Points on a hilly landscape, in no order, each with its height.
A ball rolls from a point to whichever of its 3 nearest points has the largest drop for the distance, and stops where none of them is lower. Distance is the straight distance between rows; heights are no part of it.
<184> (h 218): [ -1  20   3  -7 -14  -6  -3  -9   4   3 -10  10 -21  -5 -16   6  -9  -1
 -16  -8 -10]
<144> (h 526): [ -2 -12  10   7   0  17 -10  -9   2  -4 -14   1   3   2  12   5  24  -2
   9  23  22]
<451> (h 466): [ 11 -24   4  22 -26 -19   1   3 -19  -1   2  -7 -22 -23  -1  -4 -34   3
 -18  -6   1]
<19> (h 74): [ -3  17  11 -10 -33   0  12   6  15  -6  37  -1  -7  10 -11  -2  -2   4
  -6  -2   0]
<627> (h 432): [ -7 -29  17   7 -15  -7  -3  -4  -8 -23  -6  -2   4   0  16   0  -9  13
 -12  11   9]
<924> (h 252): [  2 -26   3   1 -40  -2  -3   4 -16  -1   3  -6   9 -24 -19  20   4 -24
  18  -9  10]
<869> (h 365): [ 16  -1  22  -1 -19  -7  -8   6  16  -7  17  11 -33  -3 -15  -7  -1  23
  -4  -1  -6]
<506> (h 351): [ -7  18 -20  -3  31  -8  -4   6  -4  22  17 -27   9  37   5  11  17  -1
  26 -11   5]
<781> (h 325): [  1  -9   3  -2  -9  -1  -2   6 -19  -2 -12   0  -2  -2  -1 -11  -2  -1
 -13   6   4]
<502> (h 470): [ -2  13   9 -19 -10  10  13   9  11  14  24  -9  24  38  16  -8  24   8
  30  21  10]
<262> (h 535): [ 17 -18   5  12  14 -12  -9  22 -13  -7  -4   9  -2  -3  11 -25 -51  10
  -9  -5  -7]
<930> (h 288): [ -4   2 -29   4  45  17  14   5 -27   6 -11   1  16   8   4   2 -12 -13
   8  -2   2]
<228> (h 231): [  0   2   3   0 -14   6 -20  -9  -1  -2 -27   5 -31  -9  -3  -5  12  -4
  -1  11  -4]
<740> (h 317): [-15 -15 -28  14  -5   7  20   3 -21   6  35 -24  27   8  -5  17   0  -9
  26 -23  16]
<234> (h 399): [ -2 -41   9  16 -22  -2  12   8   2  -3  23 -15  30   0   3   5   7 -14
  26  13  18]
<238> (h 176): [  5  36   8 -25  -1   2  -7  -8  19  11   3   2  -6  11  -1 -12  21   4
  -7  18 -13]
<467> (h 322): [  2  -6   7  15  -4  -6  10  -7  11  -8  14  -5 -13   7 -12 -11 -26   7
 -21  11  -4]
<164> (h 668): [  3   3   7  -4  18   3 -19  -6  -3   0 -18   7  -8   1  22 -18   6   7
 -18   7 -17]
<619> (h 606): [  3   4  10   3  12  27 -33   0  -1 -12 -32  11  -9  -6  19  -2  36   0
   7  22  19]
<794> (h 490): [ 18  -1  27  -7  -2 -28 -10 -14   3 -26 -17  -3 -11   8  19   4   9  25
 -15  10  11]
<782> (h 532): [  2  24   6 -12  10 -10 -19 -25  30  21 -11  18 -23  -1  -9 -18   4 -17
 -29  -2 -20]
<267> (h 392): [ 15  -6   2  26 -12 -17   1  27 -23   9 -23  21 -26 -27   0 -28 -32   3
   3 -38  -7]
<767> (h 184): [-16 -16  -1  10  12   7   9  12  -3  10  -1  -5  19  24   3  -2  -2   2
  28  25  19]
<783> (h 271): [-17  -1 -26  15  28  18  11   4 -38  23  14 -27  17  11   6  21  17 -15
  14  -7  17]
<353> (h 398): [  6   2  -4   2  13  -1  -1   8 -24  -3 -31  12   7 -14   2 -20 -14 -17
  -7 -17  -4]
<221> (h 318): [-5 28 -2  1  7 10 -3 -5  7 16  0 -5 13 33 10  6 45 -7 24 19 16]
<1006> (h 592): [ 20  -4  12  14  28 -21 -10  -6  15 -20 -11   2  -7   6  16  -8 -20  24
 -27  10 -15]
<919> (h 482): [-13  -1 -26   3  -1  -4  27   8   9  -3  31  -5   2   3 -12   0 -38   3
 -22 -24  -9]
<507> (h 154): [ 15 -28  10  27  -7 -17  -8   7 -28 -11 -15   1 -18 -23  25 -20 -14  29
   6 -29 -10]
<582> (h 133): [-11  24 -17 -17  15  16   0 -14   2  -1 -17   5   0   2  -3  12  21 -20
   4  -3  -2]
<925> (h 225): [ -1  -4  -4   3   9  15  -5   7 -31   5  -5   1   1 -17   2  20  14 -34
  14  -7  25]
<311> (h 165): [ -5  19  -6 -12  -7  13   2 -15 -12  -8   9   5  -1   9 -15   5  10  -3
   6  -8  -8]
<136> (h 245): [  9  32   6 -30   0  10   7   7  18   9   9   2   0  11  -1   8  37  -1
  20  24   5]
<270> (h 410): [  3   1 -25  -1  18  -3   7  -8  12   2  15   5 -17 -15 -11  -2 -18  -6
 -40 -27 -25]
<773> (h 312): [-13   4   7  -6  -2   2   8  -2  15  12   6 -11  15  20   3 -11  10  11
  13  26  16]
<1014> (h 202): [  5  -5  15   0 -24  -2 -14   8   7   7   3  -2   3 -33 -10  23  34 -14
  26   7  23]
<453> (h 297): [  9  18 -11   6  -8 -10  -7  -7  18  -2  11  12 -35 -11 -19   4 -17   3
 -23 -24 -21]
<138> (h 506): [ -2  30 -14  -9  12  -7  13  -9  34  27  12 -11  20  19  -6  -9 -24   7
 -17  -7 -20]
<811> (h 443): [ -7  22 -22  -2   3  -6  18  -5  17   8  14  -3   6  20 -14   0 -22   1
 -12  -5 -12]
<732> (h 185): [-14  -7 -12  -2  43   3  19  21 -33  22  -5 -12  17  17  16  12  -2 -24
  19  13  19]
<68> (h 381): [ -3  19  -7 -16  18   4  -7 -14  17   6  -2  10 -20   1 -17   3   0   5
 -26 -29 -26]
<700> (h 765): [ 14   8  29 -15 -23   3  11   1  18 -23  21 -10  24   1  25   9  45  18
  27   8  21]
<295> (h 371): [ -7   2 -31  -7  27   1  19   3  -3  15  -1  -3  19  16   3   5 -26  -5
  -6   0 -16]
<887> (h 552): [  5 -12   2  -5  28  -1 -14  -2   2   3 -20  -1   2   4   9 -25 -14  -7
 -26  15  -4]
<900> (h 462): [  2   5 -11 -21  29   4 -16 -10 -10   9 -38  13  -1  -7   9 -13  -4 -26
 -18 -15 -14]
<445> (h 447): [-14   5 -27  -1  29  11   1 -13  12  14  -2   6   4  -7  -9  -3  -9 -10
 -28 -21 -24]
<793> (h 190): [ -4  30   3 -14 -21   4 -13  -1   6   0   0  17  -7   2 -21  18  17 -12
  -9  -4 -14]
<720> (h 401): [ 30 -11   7  21  13 -22   1  -7  -3 -22 -15  10 -26  -6  22  -1  -8  31
 -12  -6 -15]
<547> (h 193): [ -9  11 -24  -5   3  19   1   3 -13 -15   0   0  -5 -15 -23  18  10   2
   0 -30  -8]
<310> (h 441): [ -5 -18 -15   9 -12  -6  18  14 -18 -13   9  -1   4  -5  -5  -3 -30  -4
 -15  -9   2]
<710> (h 314): [ -2 -11  24  -3 -36   9  14  14  13  13  28  -6  20   5   4  -5  18  -5
  31  12  19]
<575> (h 657): [ 15  10  24   7   2  -4 -16 -10  -4 -32 -33  -1  -5  -1  21   8  25  30
  -2  14  16]
<481> (h 416): [ -5  17  -3  -4  25  19  -6 -11  -5  14 -24   2  11  11  11 -14  26 -16
  17  34  13]
<770> (h 227): [  5  -8   6  -4 -21   6  -9   4 -14   2 -16   3   2 -27 -12  17   9 -13
  12  -6  14]
<196> (h 209): [-11  -6 -22  16  22  28   2   6 -23   9  15 -11   6 -29 -19  31  15  -9
  11 -26   0]
<761> (h 175): [-11   8 -10 -10   1   1 -13 -17   7   3 -14   1  -6  -4 -11   2  -2 -14
 -16  -4  -9]
<78> (h 375): [-16 -10 -16   0  24   1  23  19 -13  -4  -7   3  21   5   2 -13 -37 -19
  -2 -10  -1]
<765> (h 136): [-13   3   0   4  30  11 -11  -5   9  -2 -15  -6  24  24  16  -5  13  16
   4  33  -1]
<989> (h 267): [ -1 -41  17  15 -14   5 -10   5 -25  -4 -12  -7  18 -29  11  10  15 -11
  23   5  23]
<827> (h 166): [ -1  -1   0   9 -34 -15   9   4   0  -7  27  -7 -15  -5 -18   4 -27   4
 -14 -12   3]
<662> (h 183): [-15   0   5   4 -19   8  10   5  -3  15  11 -11  18  18  -1   7  18  -7
  27  10  11]
<282> (h 500): [ 25  10  20   7  -7 -14 -28  -5  24 -14   5  12 -36  -9  -6 -13   8  25
   2   2 -24]
<639> (h 636): [ 16   0  11  12  11 -17 -19 -16  33 -21   2   4 -23   8   5 -13   7  30
 -14   5 -14]
<255> (h 48): [ -3   3  29 -10  -9 -20   9  -8  23 -28   8  -2   9  22  14   0  20  31
  -2  20  12]
<89> (h 280): [  4  -6  10   3 -42 -17 -14   2  -5  11  -5  15 -23 -19 -29  14  -7  -2
   4 -12 -11]
<945> (h 458): [  9   6  22   4  -9  -5  -5  -6  15 -10   6  -3 -13   2   6  -7   4  23
 -13  15  -8]
<302> (h 181): [ -9  33 -23 -12  26  10   7 -20  17  16   3   1  -4  16 -12   3  14  -7
   1 -13 -23]
<802> (h 619): [ 11  43   4 -20  23   3  16 -10  43  19  22   0   0   3  -6  -6  -3   2
 -30 -15 -29]
<422> (h 316): [ 12  41 -22 -42  11  11   7   0  12  15  16  -9  17  31   1   0  16  12
  21   3 -11]
<279> (h 474): [ -4   4 -14  -4  26  -7 -11   5 -15   6 -18   9  -7 -22   0 -12 -17 -15
 -26 -37 -26]
<609> (h 457): [ -1 -40  18   5  -9 -10   4  27 -20 -12  14  -3  12  -9  13 -24 -39   7
  -6  -4   5]
<951> (h 94): [ -8  35  -9 -27  17  10 -13 -20  21  14 -18   7  12  14  -8   4  39 -15
   7  11  -3]
<741> (h 251): [  6  -3 -14   7 -23   0   3  11  -8  -5   5   7 -27 -28 -25  15 -25   6
 -15 -30  -7]
<51> (h 153): [ -8  29   3 -17  -1  13  -9   2  -2   6  -2  16   7   1  -9  32  33 -19
  23   4   7]
<530> (h 607): [-17 -22  13  10   4  -6  11  13  10 -25   1 -14  30  21  31  16  15  15
  24  25  14]
<201> (h 338): [ 15  20   7  -1  13  -8  -3 -13  37  13  10  -6 -15   6  -8 -16 -10   2
 -14  11  -9]
<601> (h 240): [  2 -28  10  16 -17 -17   1  10   3 -13  25  -2 -18   5   2  -4 -34  21
 -14  -2   4]
<731> (h 791): [ 18 -10  -3  12  13 -14 -26  -3  10   8 -12  15 -31 -13   9 -23   1  11
 -15  -2 -22]
<167> (h 390): [ -3 -26   1   5 -20   3   5   7  -6  -2   9  -8  -4  -7   0   0 -16   7
  -2  -1   9]
<747> (h 263): [  9 -19  12   0 -24   3  -1   5 -30  -6 -20   4   0 -25   1   1 -20  -3
   7  -6  10]
<231> (h 625): [ -2 -16  29  -2 -26   3  -5 -14   9 -27  -3 -11   9  -3  12  12  34   4
   9  11  19]
<65> (h 543): [-11   0 -20   1  44  -1  16   5  -5  13   0  11  25 -16  18 -19 -53 -13
 -33 -31 -17]
<524> (h 54): [-15 -38  -6   4   4  -6  28  13 -23  13   4 -19  16   9   4  16  -3 -18
  36  14  23]
<707> (h 476): [ -7 -38  16  17 -27  -4  11   6   8 -18  19 -13  31  18  10  11   1  15
   5   9  16]
<544> (h 281): [  4  21  23 -18 -23   6 -25   3  11  -2  -7  17 -24  -9  -4   2  17  13
   1   9  -2]
<80> (h 319): [ -8 -28  -3   6 -41  -8  27  -5  -3  -4  22 -20  24 -15 -17  16   0 -17
  16   0  16]
<821> (h 406): [ -6 -20  -3  11   6  -8  14  10  -7  -6   7  -6  11  10  -5 -13 -29   6
  -6  21   3]
<687> (h 409): [-15   1  -8  -1  12  -1  -2  -5  -3   5 -20   2   9  12   2 -13  -1  -6
   4  22   7]
<112> (h 483): [-16   0 -28   4  -9  11  21  -1  -4 -11  19  -6  13   0 -17   8 -25  -3
   5 -16  -4]
<394> (h 902): [ 23 -15  -2  17 -17 -13  -6  -2 -12   4  -5  21 -49 -21  -2 -13 -12  10
  -1  -1 -12]
<461> (h 260): [ -2  -8  -6   4   0  12   7   2 -28  -3 -12   9   8  -2   2  -4  -7 -17
   8   4  27]
<449> (h 174): [  8   6  14  -9 -21  17 -22  -5   2  -2 -14  12   2 -19  -6  20  35 -10
  25  14  12]

For each start below, name the point where the ball stops.
<65> => <524>
<279> => <951>
<164> => <951>
<310> => <951>
<811> => <524>
<887> => <951>

Call two points neighbours if one is among the 3 nearest of the other. Go from one point of each pair to the other, from neighbour to neighbour, staying as low as possible. Name the highest point that can't be avoided.
<765> and <662> => <773>
<662> and <951> => <783>
<524> and <662> => <767>
